Points on a hilly landscape, in no order, each with its height.
A climber steps from a point to whichever of its 4 nearest points has the largest rise for the distance, and stops where none of them is higher. Distance is the straight distance between rows; heights are no part of it.
z462: [122 125 126 122 136 132 130 127 119 136 135 120 121 143 137 111 133 118
 122 131 134 120 134 127 150 135 114 119]  (h 303)
z861: [122 139 131 128 127 116 110 143 135 133 138 125 119 143 142 130 119 146
 104 146 156 130 150 141 164 126 116 113]  (h 547)
z484: [ 80 109 143 148  98 123  51 163 145 107 138 108 143  98  99 146  76 128
  72 202 199 183 188 128 201 135 124  84]  (h 468)
z415: [144 155 101 126 125 100 152 108 149 169 125 158 115 173 141  95 165 118
 133 105  83  93 121 171 111  98 139 142]  (h 593)
z53: [134 120  85 104 101  84 135 131 182 182 113 136  98 217 168 108 113 122
 123 156 165 132 161 177 174  95 143  89]  (h 376)
z84: [140 122 124 143 140 145 153 113 126 137 133 140 134 156 126 110 156 100
 158 100  92 103 108 129 107 128 136 142]  (h 482)
z544: [135 121 154 128 128 162 124 144 100 107 130 115 128  77 113 134 129 134
 144 118 122 132 114 114  99 148  95 155]  (h 840)
z371: [141 136 104 117 104  99 134 137 163 151 129 139 109 170 139 124 126 138
 113 157 144 115 148 142 165 102 129 109]  (h 569)
z783: [ 73  97 151 141  93 130  43 170 140 106 139 108 151  95  85 142  62 131
  67 213 211 200 200 123 221 141 111  81]  (h 523)
z347: [164 137 111 128 150 111 186 100 128 149 114 152 130 185 153 110 168 115
 158  67  56  76  95 146  76 139 152 149]  (h 685)
z131: [133 112 143 135 137 157 132 141 119 115 131 119 125  92 121 137 139 119
 148 119 123 131 119 120 124 139  96 136]  (h 692)
z526: [158 144 110 122 142 108 170  94 131 152 118 146 128 178 143 106 167 110
 150  74  77  76 117 146  95 120 156 147]  (h 656)
z810: [ 95 127 135 148 114 104  74 153 142 104 143 116 147 120 112 149  95 135
  81 181 180 163 177 139 186 125 137  96]  (h 752)
z845: [ 83 106 121 123 110 113  51 172 164 121 133 119 126 120 122 127  66 133
  69 222 188 176 209 153 197 107 134  81]  (h 415)
z123: [ 85  85 155 155 106 137  51 164 124 108 155 110 147  81  96 156  85 138
  78 194 201 193 189 116 200 133 113  81]  (h 673)
z109: [167 146 117 123 154 126 187 104 123 153 104 137 126 165 153 122 163 117
 166  66  49  85  77 131  55 138 151 166]  (h 714)
z147: [134 133 114 135 134 129 152 108 134 150 127 141 127 164 128 100 150 101
 145  97  94  97 119 137 116 123 142 137]  (h 580)
z974: [168 154 115 113 159 126 199 107 111 162  96 129 121 173 159 113 177 124
 167  50  42  73  68 132  45 132 150 165]  (h 693)
z590: [142 141 114 124 114 109 141 128 163 168 131 146 111 175 136 117 142 134
 117 142 131 119 144 144 152  99 126 115]  (h 453)
z663: [107 121 138 125 134 117  99 143 118 123 140 113 133 116 129 144 121 140
 104 139 161 148 140 140 169 138 120 104]  (h 586)
z953: [130 130 157 131 124 171 128 128  89 114 133 125 138  72 106 119 132 137
 153 104 115 127 100  94  75 149 109 160]  (h 709)
z976: [146 124 128 134 136 154 145 122 120 130 129 134 123 121 127 125 149 111
 161 108  83 114 100 124  97 130 127 152]  (h 766)
z873: [131 113 169 125 138 182 133 124  68  92 135 120 149  57  93 139 118 128
 147 109 135 133 103  61  75 165 103 152]  (h 691)
z643: [133 114 172 133 146 197 152 114  55  94 150 113 171  41  93 163 132 132
 158  85 114 137  71  48  57 150 108 174]  (h 476)
z612: [142 135  76 106 104  65 122 144 196 153 120 141 101 225 149 108 102 110
  89 202 188 139 197 225 210 103 151  70]  (h 29)
z686: [140 157  98 118 125 110 159 105 137 155 120 159 119 172 136  94 160 114
 135  96  91  92 122 153 107 109 143 137]  (h 616)
z350: [165 159  95 117 126 104 166  94 136 157 111 159 118 193 152  91 167 110
 141  78  77  76 116 158  94 124 154 142]  (h 620)
z566: [127 104 175 133 151 186 127 121  68  87 145 112 160  44  89 168 120 126
 144 111 133 132  98  55  78 169 108 163]  (h 825)
z916: [108 110 148 139 134 134 120 142 117  84 140 107 126  72 118 154 113 128
 124 142 146 148 129 118 152 152 102 130]  (h 755)
z876: [114 118 101  94 114  92  99 145 178 142 117 138 110 175 152 131  91 135
 107 178 188 143 179 192 190  96 145  89]  (h 372)
z635: [131 138 116 131 127 126 138 108 125 154 132 144 122 164 137  96 159 113
 133 115 114 110 124 133 125 113 134 126]  (h 509)
z166: [ 89  97 141 148 120 129  63 153 118 104 151 105 149  82 117 156  93 134
  95 167 179 180 157 125 177 135 125  90]  (h 798)
z243: [118 112 126 124 140 129 119 129 118 126 139 110 123 119 130 131 126 121
 116 126 146 129 134 128 154 139 112 115]  (h 647)
z676: [150 129 172 145 148 176 167  97  80 107 141 129 154  85 111 140 149 133
 161  71  86 116  68  63  51 154 146 174]  (h 356)
z5: [106 128 118 125 108  91  80 155 163 113 135 120 131 138 124 130  89 139
  92 186 177 149 176 138 187 111 141  92]  (h 769)
z979: [176 163 108 113 156 139 207 100 111 164  87 128 118 169 149 111 186 127
 174  39  40  76  47 122  29 127 135 175]  (h 662)
z194: [152 149 109 132 141 121 160  98 130 141 122 142 125 165 136 106 162 103
 150  82  76  90 107 137 103 125 149 139]  (h 631)
z981: [146 149 104 125 114 103 141 126 166 175 128 153 108 185 143 115 143 133
 120 147 117 109 141 142 149  96 131 119]  (h 467)
z422: [114 112 153 145 137 147 125 144 115  93 130 114 124  70 110 156 117 136
 133 136 130 143 123 110 128 150  94 139]  (h 773)
z562: [ 94 108 105 112 108  90  70 156 176 121 130 127 121 150 140 129  79 134
  89 197 179 154 191 178 194  96 133  92]  (h 448)
z360: [149 147 166 143 154 169 174  89  87 114 131 135 148  93 117 132 161 141
 167  62  79 116  64  66  35 153 142 176]  (h 362)
z559: [118 109 136 127 140 135 127 142 124  94 139 110 120  80 117 152 125 128
 134 132 140 143 133 116 141 145 101 132]  (h 726)
z341: [127 118  96  93 108  87 117 136 180 152 111 130 105 187 162 109 101 136
 113 165 164 137 168 177 175  97 149  91]  (h 338)
z7: [148 144 152 141 140 162 155  92  91 117 121 132 135 100 118 120 152 141
 166  71  84 107  67  73  46 150 143 168]  (h 424)
z791: [ 99 107 150 155 129 134 100 145 111  69 142 105 137  41 105 162 103 129
 118 151 151 170 143 105 153 153 107 123]  (h 740)
z746: [106 109 128 125 145 130 113 139 112 109 138 106 128  91 128 143 122 125
 117 135 156 138 130 129 152 145 107 114]  (h 751)
z649: [144 154 127 138 135 154 158  99 104 125 109 128 136 101 133 120 156 131
 163  73  72 105  67 100  55 140 143 167]  (h 572)
z497: [ 95 118 106 120 114  94  58 159 165 119 128 126 126 139 129 130  85 131
  77 201 177 165 187 156 188 101 133  84]  (h 560)
z576: [136 123 164 143 143 187 151 109  69  95 146 126 159  69  99 140 135 132
 160  84 106 130  79  55  60 152 126 160]  (h 549)
z718: [129 126 130 134 143 135 138 121 127 141 136 130 123 139 126 105 149 110
 142 102 112 107 120 125 134 126 121 128]  (h 257)
z755: [ 99 107  95 108 114  89  80 149 180 137 125 133 119 165 141 124  77 131
  96 195 179 156 194 182 197  93 149  87]  (h 414)
z75: [113 118 167 133 133 154 110 139  86  88 132 122 125  48 107 151 104 143
 134 130 138 146 126  97  98 169  95 147]  (h 608)
z410: [140 143 122 121 115 109 134 143 159 144 123 137 116 161 140 127 123 145
 108 149 146 119 148 142 165 105 128 110]  (h 551)
z439: [127 141 126 123 122 116 129 140 137 137 133 137 122 153 136 127 133 143
 116 141 145 118 143 142 160 115 117 111]  (h 305)
z567: [165 157 109 126 150 132 186 100 113 151  98 129 132 147 151 122 172 132
 168  56  46  82  59 121  41 143 141 175]  (h 695)
z729: [ 99 106 139 136 139 130  97 139 117  83 141 104 129  67 124 154 106 126
 106 142 160 150 133 121 163 152 109 119]  (h 772)
z380: [ 90 118 144 152 129 122  72 144 124 104 154 121 150 104 120 148  99 134
  95 162 182 164 165 133 179 131 125 104]  (h 829)
z329: [134 121  99 106 110  82 121 143 181 160 114 137 104 212 160 116  92 126
 115 174 180 140 187 205 192  95 148  81]  (h 291)
z508: [141 143 143 137 132 164 142 114  97 112 116 136 145  86 117 112 144 131
 162  87  98 119  79  89  66 140 138 165]  (h 430)
z494: [ 84 100 136 141 123 128  86 137 113  81 149 102 138  61 116 158 104 129
 105 162 158 177 151 119 170 147 113 105]  (h 791)
z39: [149 148  89 117 123  95 153 115 170 174 118 164 111 197 149 112 161 128
 130 134 102 100 125 154 131  85 145 132]  (h 529)
z771: [135 151 116 129 118 114 137 115 133 173 130 149 110 172 142  99 151 127
 121 116 111 109 135 155 126 103 127 126]  (h 538)
z964: [119 137 135 132 117 113 103 143 135 126 140 124 129 141 129 144 110 147
 103 150 163 137 155 139 180 127 123 107]  (h 645)
z464: [124 117 128 124 136 141 139 135 124 122 139 117 124 122 127 130 139 112
 138 120 124 128 117 122 138 137 112 125]  (h 403)
z813: [146 146  94 118 113  95 147 118 172 175 114 154 102 196 145 119 151 121
 127 141 110 111 134 151 141  83 131 119]  (h 490)
z549: [132 123 158 129 136 181 134 115  81  90 133 120 149  71  94 122 135 125
 158 104 122 124  87  67  74 152 118 155]  (h 655)
z235: [111 135 126 131 119 100  98 153 143 114 139 117 128 141 127 142 103 137
  91 164 170 142 164 141 180 123 130 101]  (h 720)
z220: [147 133 179 141 151 195 175  82  52 109 149 122 153  51 116 144 153 134
 170  59  74 126  53  61  48 151 132 183]  (h 159)
z936: [174 159 119 125 160 140 202  96 113 151  85 130 124 143 138 119 189 132
 176  42  47  69  52 109  29 135 136 181]  (h 672)
z817: [120 132  97  98 109  90 101 149 169 135 120 126 119 162 148 123  99 140
 105 180 167 134 169 162 181 101 143 102]  (h 327)
z451: [146 154 105 124 141 106 164  99 132 148 114 150 124 173 133  94 168 115
 145  85  77  79 115 152 104 121 149 141]  (h 638)
z711: [117 110 176 128 142 179 120 128  71  79 131 115 141  55  90 143 109 128
 138 120 148 133 120  70  89 172 104 153]  (h 657)
z691: [ 85 103 130 126  95 113  48 167 157 115 133 108 132 107 103 128  71 129
  61 224 197 191 207 137 210 116 127  78]  (h 786)
z745: [ 89  98 151 144 126 134  88 141 108  79 148 100 140  38 101 161  98 137
 110 170 161 177 142 107 164 144 107 108]  (h 748)
z357: [127 127 165 127 138 167 124 138  82  94 131 113 131  70 104 136 120 134
 141 108 136 133 111  87  85 166 102 149]  (h 767)
z298: [113 113 158 141 143 143 109 144 110  77 134 114 129  60 109 159 112 139
 126 137 145 150 134 106 124 156  95 137]  (h 719)
z354: [178 153 113 117 153 115 198 104 128 158 108 145 120 196 160 113 169 124
 168  51  38  69  85 140  63 133 157 155]  (h 678)
z89: [133 125 178 145 145 195 172  92  55 101 151 106 165  25 101 150 144 125
 164  67  87 140  46  56  45 149 115 189]  (h 212)
z934: [ 83 108 138 137  94 106  55 163 157 114 132 117 133 119 108 127  75 126
  73 215 185 177 195 136 199 119 127  89]  (h 843)
z996: [ 84 110 133 140 131 122  77 142 113 106 150 109 142  84 124 161 107 136
  97 152 174 169 150 139 168 131 119 103]  (h 811)
z353: [155 155 136 145 147 162 177  84 102 123 108 135 139 109 121 122 169 146
 169  51  69  94  59  82  33 153 139 173]  (h 475)
z202: [138 126 148 129 122 170 126 136 101 122 128 123 131  87 110 123 137 123
 156 110 111 124 103 109  82 141 102 162]  (h 759)
z216: [149 136 134 140 132 154 146 124 115 136 119 131 138 115 131 115 151 122
 168  91  82 118  85 117  76 130 132 161]  (h 472)
z969: [150 139 125 128 146 132 159 106 123 142 118 138 126 145 152 123 160 111
 164  72  62 100  90 129  74 135 141 162]  (h 782)
z146: [133 144 121 126 121 110 136 124 129 164 129 141 111 165 137 106 140 139
 114 132 127 109 141 147 141 116 123 118]  (h 438)
z88: [138 133  79 106 120  84 152 116 184 185 109 148 100 216 154 102 144 123
 126 146 126 114 136 162 149  85 153 102]  (h 452)
z365: [135 128  78 105 106  87 140 115 183 182 108 150  96 227 164 100 132 123
 126 147 143 117 147 174 155  93 149  97]  (h 416)
z874: [129 121 150 131 139 151 128 143 118  99 133 120 126  81 118 148 124 127
 137 129 128 141 121 111 127 160  92 141]  (h 760)
z165: [140 119 139 135 135 159 140 134 119 130 125 124 128 112 123 125 145 122
 156 111  97 124 110 113 100 135 109 144]  (h 546)
z457: [104 125 135 145 123 105  83 145 133 112 140 122 149 124 116 149  99 138
  85 170 176 153 165 136 180 129 134  95]  (h 793)
z193: [137 129  89 114 110  96 144 130 176 167 114 145 104 200 144 112 138 126
 120 150 132 119 145 140 154  92 139 107]  (h 450)
z169: [136 145 123 116 105  97 113 149 153 136 132 125 121 149 140 129 117 146
 105 159 156 129 152 147 178 115 133 107]  (h 838)
z78: [133 128  96  97 106  88 119 138 175 149 115 126 113 170 152 125 113 129
 111 164 159 131 153 160 177 101 142  99]  (h 308)
z438: [141 120 174 142 140 196 160 107  53  98 146 118 162  50 101 161 139 131
 157  73  95 131  59  58  58 148 119 178]  (h 351)
z79: [114 118  97 116 116  78 106 149 184 148 115 143 113 204 139 126  86 123
 104 191 190 144 195 210 206  94 150  87]  (h 344)
z570: [140 133  84 112 100  74 141 141 190 171 116 144  96 233 161 108 108 120
 110 174 167 135 181 202 185  99 146  84]  (h 309)
z855: [149 143 125 134 140 143 162 103 118 142 114 133 131 123 141 121 163 123
 167  74  64 108  77 118  54 140 145 173]  (h 686)

Call two points neighbours if one is among the 4 nearest of the other. Go from one point of each pair to the other, from neighbour to neighbour, staying as high as possible. Name the lowest point that can't be avoided.
z566 and z969 | z84
z544 and z976 | z165
z380 and z566 | z873
z544 and z380 | z916
z422 and z544 | z874

For each start below, name the point where the climber stops.
z193 | z109
z220 | z544
z53 | z109
z676 | z544
z635 | z109
